A landscape with many peaks, sampled at points; each row gives a point and its height.
A climber steps from a point to whichever of its 4 nearest points has the largest rise for the distance, and stops where none of them is higher. Distance is the straight distance between rows; heights are no part of it.
mupu: [160 130 177 146 117  96 102  90 146  94 193 131 131 132 161 147 181 167
 161  78]  height 7.21
Gil: [ 96 131 118 116 146 153 192 143 152 153  68 118 118 156  85 134 114  61
 103 146]  height 5.58
vira: [126 112 147 166 112 105 136 146  97 164 100 137 140 138 109 110 151 155
 126 145]  height 3.92
pep: [138 136 116 122 143 150 100  94 134  79 171 128  99 128 159 148 112 125
 197 108]  height 5.84
sazuk: [152 119 114 151 105  90 164 199  90 147 160 131 160 161 105  96 159 151
  91 146]  height 5.04
peved: [139 152 139 120 134 157  71 102 134  94 142 115 106 112 170 145 127 140
 187 123]  height 6.15
bazus: [165 135 142 168 107 114 135 210  76 114 166 119 170 166 132  66 170 165
  96 167]  height 5.61
Menes: [138 153  99 123 123 148 210 180 152 120 145 127 157 144 109 104 137 117
  62 142]  height 4.72
Sanek: [108 133  80  89 201 160 113  77 158 145 109 122  60  39 136 160  61 117
 167  88]  height 3.42
dazeg: [ 69 150 101 122 140 141 174 118 138 176  76  97 138 160  90 141  95  47
 126 134]  height 3.12
mir: [128 149 105 112 166 157 134  80 135 140 148 112  73  80 174 140  82 118
 204 107]  height 6.01
Nalen: [122 113  95  75 164 144  62  94 146 125 120 142 100  50 127 139  91  95
 160  91]  height 5.48
mamaf: [106  95 101  78 178 150  77 111 155 126  90 133  86  67  97 158  64  74
 130  87]  height 3.10
Vaso: [160 129 207 165 105 103 114  98 159  92 171 122 143 136 145 168 165 188
 145 101]  height 5.67
gamad: [126 193  91 102 123 159 196 192 141 123 146 117 177 163 131 112 140  92
  56 154]  height 1.22
Tof: [ 99 142 112 129 130 149 196 136 154 142  92 117 145 150  82 126 118  89
  76 145]  height 7.12
Valur: [111 103 138 130 120 109  96 122 137 144  84 129 113 103 108 149 130 124
 118 112]  height 4.76
gimuz: [137 128 183 153  99 124 113 162 107 133 127 147 141 155 155 114 147 174
 102 198]  height 3.32
litu: [ 93 179  67  96 128 154 182 130 137 199  81  89 170 139 112 133  98  70
 103 153]  height 7.04
gitis: [109 147 109 115 137 143 198 157 137 139 119 119 151 156  99 117 129 110
  69 162]  height 8.12
Meru: [149 106 130 145 100 108 141 170  88 163 135 136 148 141 106  82 122 165
 113 157]  height 3.60
pive: [105 187  57  85 106 170 155 157 133 211 127 105 201 125 120 119  97  88
  94 153]  height 6.05
dugup: [ 92 101 131 100 159 150  91 105 144 120  74 132  96 133  84 152  96  55
 112 112]  height 6.09
zogod: [138 113 189 167  98 134 106 119 118 120 114 124 130 144 144 115 130 186
 136 181]  height 3.35
Bome: [ 94 106 108  96 158 146  88 111 134 126  86 142  95  93  73 148  79  74
 112 112]  height 5.31
dukeg: [ 89 117 124 138 136 150 145 116 147 121  69 127 121 149  79 128 121  74
 100 120]  height 4.86
peva: [132 114 110 147 112  97 158 164  94 163 126 136 138 143 106  93 148 143
 115 134]  height 4.79
vadut: [100  99 136 102 153 140  78 101 142 128 100 145  99  94  90 132 104 103
 108 100]  height 5.06
lapu: [150 101 110 148 101 117 153 191  83 147 153 139 156 170 109  70 169 176
 100 148]  height 3.26
Zur: [145 113 144 174 103 102 100 131  92 168 111 125 118 144 131 103 134 166
 132 166]  height 3.00
rilu: [115 106 122 121 128 104 131 112 122 149  79 133 105 114  97 143 122 113
  94 119]  height 7.07
Lafi: [145 130 102 128 154 154 120  85 145 117 175 115  87 121 171 142  94 115
 206  99]  height 5.87
bigos: [105  99 128 120 137 132 163 134 152 128  61 122 109 153  74 147 103  70
  97 135]  height 5.88
Til: [117 111 126 136 131  88 184 141 126 145  91 117 137 137  94 117 130 125
  94 130]  height 5.99
Dat: [148 148 169 121 125 132 114  94 136  65 178 133 111 131 174 151 150 156
 147 100]  height 7.46
dozuk: [164 130 161 138 150  67 118 109 115  73 196 157 111 142 165 161 177 185
 199  69]  height 5.60
Dezus: [107 158  88 108 133 166 195 153 145 179 100 112 154 158 110 121 111  82
 109 158]  height 7.53
Suga: [ 97  99 153 116 142 127 115 113 142 118  92 123 107 123  80 154 106  73
  89 110]  height 6.92
vud: [133 149 199 157 107 132  92 136 130 122 141 135 133 145 173 115 125 190
 125 169]  height 3.34
Mav: [118 118  98  83 168 140  72  86 139 133 117 135 103  56 140 141  90 105
 158  97]  height 5.62
Pom: [110 101 132 131 128 114 143 142 144 129  76 141 127 136  77 123 127 104
  80 130]  height 6.97
megu: [106 100 131 157 109  90  92 118 133 161  94 130 141 110 114 123 129 135
 125 126]  height 2.52
Tuvog: [159 123 155 134 151 101 121 108 133  86 202 139 113 130 161 149 167 169
 179  63]  height 6.04
bekap: [113 104 135 137 128 110 171 142 129 148  84 118 126 133  88 133 131 108
  83 139]  height 6.56
zad: [128 136 105 123 116 124 203 181 133 138 138 125 158 136  98 116 153 115
  65 141]  height 5.69
tosuz: [117  99 127 108 132 127  58 104 139 121 101 136 115  75 114 147 110 115
 144  88]  height 5.33
Vizag: [141 142 118 118 144 160  91  88 151 112 156 118  86  99 169 138 106 124
 202 113]  height 6.60
Lani: [121 134 112 106 155 151 110  71 128 137 147 121  91 100 174 138  94 119
 203 123]  height 7.83
Doro: [106 175  54  75 125 157 164 169 128 217 119 103 194 100 111 123  80  77
  72 137]  height 4.85
tuga: [114 176  97 105 131 155 200 181 140 148 127 125 158 158 112 101 128  83
  80 170]  height 5.42
Bafa: [113 188  70 102 118 166 183 160 130 162 112 113 172 146 113 114 119  91
  90 167]  height 7.10
Niva: [127  99 142 155 108  92 120 147 107 167  98 136 146 134 118 129 145 157
 119 151]  height 3.05
Kogip: [121 108 121 152 120  86 174 161 116 157 110 128 151 133  92 114 149 140
  96 135]  height 5.43
Gen: [ 96 159  57  99 119 162 182 150 127 203  76 101 191 126  98 126 102  78
 102 157]  height 6.45
lapif: [116 132 111 120 126 121 201 168 132 141  99 143 136 159 107 123 125 101
  87 169]  height 5.55
Kes: [147 148 140 118 173 144 118  79 154  80 191 138  95 130 174 158 121 133
 176 100]  height 2.55
zuko: [158 144 146 134 152 106 118  94 161  69 190 155 114 132 170 148 155 159
 157  69]  height 5.76
sekef: [101 100 124 110 139 131  82 118 132 115  82 136 101  98 101 154 101 100
 116  91]  height 5.14
mol: [100  94 148 125 134 113 154 131 157 139  69 110 118 131  90 148 119  95
  82 123]  height 6.79
vupi: [126 136 115 118 144 149  87  86 124 129 139 120 100  84 152 124  85 120
 192 112]  height 7.20
getaf: [139 144 118 129 134 161 102  80 140 109 152 133  94 114 168 140 118 131
 200 116]  height 6.38
dufaz: [101 137 114 129 133 145 185 136 148 137  88 111 126 151  90 148 130  85
  87 137]  height 6.47
Pofo: [161 148 117 165 101 112 115 224  78 121 178 148 198 186 114  73 197 156
  93 129]  height 6.66
doza: [107  94 128 146 112  80 145 131 121 162  93 130 119 131  97 131 130 127
  86 128]  height 6.58
sav: [ 97  84 131 112 140 132  82 122 143 123  99 128 128 102  91 150 119  88
 121  95]  height 5.11
ropi: [ 93 159  92 100 128 153 188 117 141 161  74 111 155 148  98 138 125  74
 117 177]  height 7.23
zuk: [139 130 115 113 118 151  65  87 122 111 133 126 115  92 154 146 115 118
 191 112]  height 6.61
Zagil: [128 127 132 127 115 144  70  99 139 108 120 118 108 118 153 134 133 117
 179 120]  height 5.89
riz: [119  91 128 119 120 121  73 112 127 127  81 134 122 105 123 159 119 112
 126 102]  height 3.55
buzi: [137 132 122 120 119 145  63  89 122 109 126 116 119 121 161 147 115 127
 183 115]  height 6.34
vasiv: [134 151 130 115 159 147 116  85 143  87 179 139  62 121 161 140 114 124
 187  90]  height 4.57
fevel: [149 126 201 159  90 124 107 144 130 124 142 128 127 133 160 128 143 189
 102 181]  height 3.31
konid: [141 111 128 162 103 127 127 159  84 147 132 124 143 151 144  83 157 174
 119 191]  height 1.64
Ripup: [157 155 193 138 104 129  85  89 146  96 166 136 121 150 165 147 144 168
 143 137]  height 4.91
Per: [132 139 178 146 112 133  80  98 149  85 146 115 107 147 180 133 139 160
 163 142]  height 4.03
duti: [121 136 148 136 110 137  71  98 124 144 122 128 120 111 154 142 109 136
 178 130]  height 3.64
lenel: [102 154 103 102 137 158 200 155 142 150  98 115 133 163 104 118 119  83
  92 166]  height 7.92
nudo: [152 140 105 124 103 109 200 182 125 121 144 134 172 149  99  96 137 122
  75 134]  height 6.02
ker: [163 148  99 144  85 120 152 203  91 122 174 136 197 176 117  77 183 145
  82 129]  height 6.99
tepar: [128 130 163 164  98 132  77  99 115 129 117 122 114 149 148 138 132 148
 159 160]  height 3.14
Pup: [116 104 146 151  96 109 110 134  97 155 103 127 131 137 134 112 139 169
 138 151]  height 3.11
Repov: [142 165  92 114 109 127 162 192 130 112 168 120 197 140 104 121 164 107
  60 129]  height 6.14
kofu: [123  95  88  94 161 138  69  99 133 111  99 136 118  56 125 154  95 114
 156  88]  height 5.50
bipiz: [130 126  89 102 152 134  94  91 130 136 143 121 104  61 151 142  83  95
 187 101]  height 6.25
demor: [150 143 192 144  92 105 110  87 149  84 169 138 136 141 166 138 169 171
 130 112]  height 5.70
Nesuf: [145 100 154 153 109 101 132 153  96 160 123 133 142 158 128  99 127 159
 125 168]  height 3.15
ganu: [136 129 109 120 119 110 203 168 124 132 118 125 146 146 103 122 150 118
  62 145]  height 5.34
dal: [147 146 152 130 153 139 106  78 142  54 173 128  94 133 156 151 129 153
 170  92]  height 3.33
nozas: [105 111 101 104 175 159  78 101 154 121  91 146  84  61  90 154  79  75
 135  95]  height 3.78
poti: [119 138 181 155 105 143  80 109 117 126 116 110 121 142 155 137 139 158
 139 158]  height 3.43
Senum: [136 136 112 125 190 147 136  88 140  78 189 146  73 126 168 145 102 121
 196 103]  height 2.95
sudi: [125 162 149 125 133 168  97  91 140  82 169 133  97 125 163 150 130 141
 170 130]  height 5.29
ris: [111 141  89  85 165 144 114  72 141 134 140  99  81  53 163 144  87 116
 198  92]  height 4.84
lilu: [124 107 127 124 110 115  65 106 119 151 107 135 119 101 133 127 134 129
 142 121]  height 0.14
felug: [152 127 139 137 169  97 138  96 143  58 189 154  89 117 166 138 134 164
 163  61]  height 5.59
Fevo: [157 119 110 151  82 109 178 194  86 145 166 141 199 164 112  85 168 146
  87 143]  height 6.28
Sufir: [145 120 132 145 112 108 137 184  80 154 131 138 152 160 117  76 156 165
 114 162]  height 1.99
gezi: [127 116 122 131 129 110 186 146 140 133 104 125 141 145  97 122 136 110
  83 153]  height 5.66
mog: [152 128 101 144  88  93 192 186 102 144 153 145 174 142 110  93 158 142
  94 129]  height 6.52
satik: [137 140 150 144 119 156  77  99 116 109 146 130 108 137 172 129 120 149
 183 135]  height 5.37
bega: [145 149 171 132 117 138  84  87 133  96 159 125 101 138 172 143 142 150
 151 134]  height 3.79
Boz: [145  87 138 159 106 109 129 179  80 164 126 126 159 167 125  73 152 172
 118 171]  height 2.38
kel: [165 119 124 134 170  89 144 106 119  69 191 150 115 129 176 131 150 178
 211  67]  height 5.71
vodi: [156 120 152 160 116 116 142 195  82 137 143 130 161 164 139  65 149 178
  91 185]  height 1.98
komep: [122  92 140 146 131  88 150 151 111 159 108 131 147 135  89 117 149 139
 104 125]  height 5.51
lezak: [153 105 167 159 119 120 132 166  95 157 151 129 154 158 141  83 153 182
 100 201]  height 2.00
rap: [122 103 150 138 106 117  92 130  94 150 107 142 132 128 135 131 131 158
 144 140]  height 2.78
Fipi: [108  94 128 113 136 103 125 107 136 133  59 139 114 108  82 140 114  90
  89 110]  height 7.37
kobit: [160 140 159 146 143 125 125 100 158  48 183 131 113 126 166 147 145 169
 157  82]  height 5.18
rog: [143 148 177 134 130 111 108 104 146  66 182 125 109 122 171 162 162 179
 150  78]  height 5.47
mep: [157 131 102 124  93 104 171 192 104 115 167 130 192 160 122  85 180 131
  67 132]  height 7.50
Par: [111 127 102  93 185 139 114  80 136 118 111 122  77  30 146 154  69 109
 170  85]  height 8.18
soral: [152 127 211 164  86 114 124 116 154  91 175 137 137 131 173 150 164 193
 127 133]  height 5.27

Call two points neighbours if one is among the 4 nearest of the other. Go from one point of each pair to the other, from neighbour to neighbour, staying as high as possible. Name the lowest point that can't be avoided.
Lani, mep: sekef
Dat, Fipi: Per
Dat, mupu: rog
mep, gitis: zad
Lani, Par: bipiz

For each start below, name the point where the climber stops.
Sufir: Fipi
tepar: Lani
zogod: Lani
Boz: Fipi
vud: Lani
konid: Fipi
bega: Lani
rap: Fipi
Doro: gitis
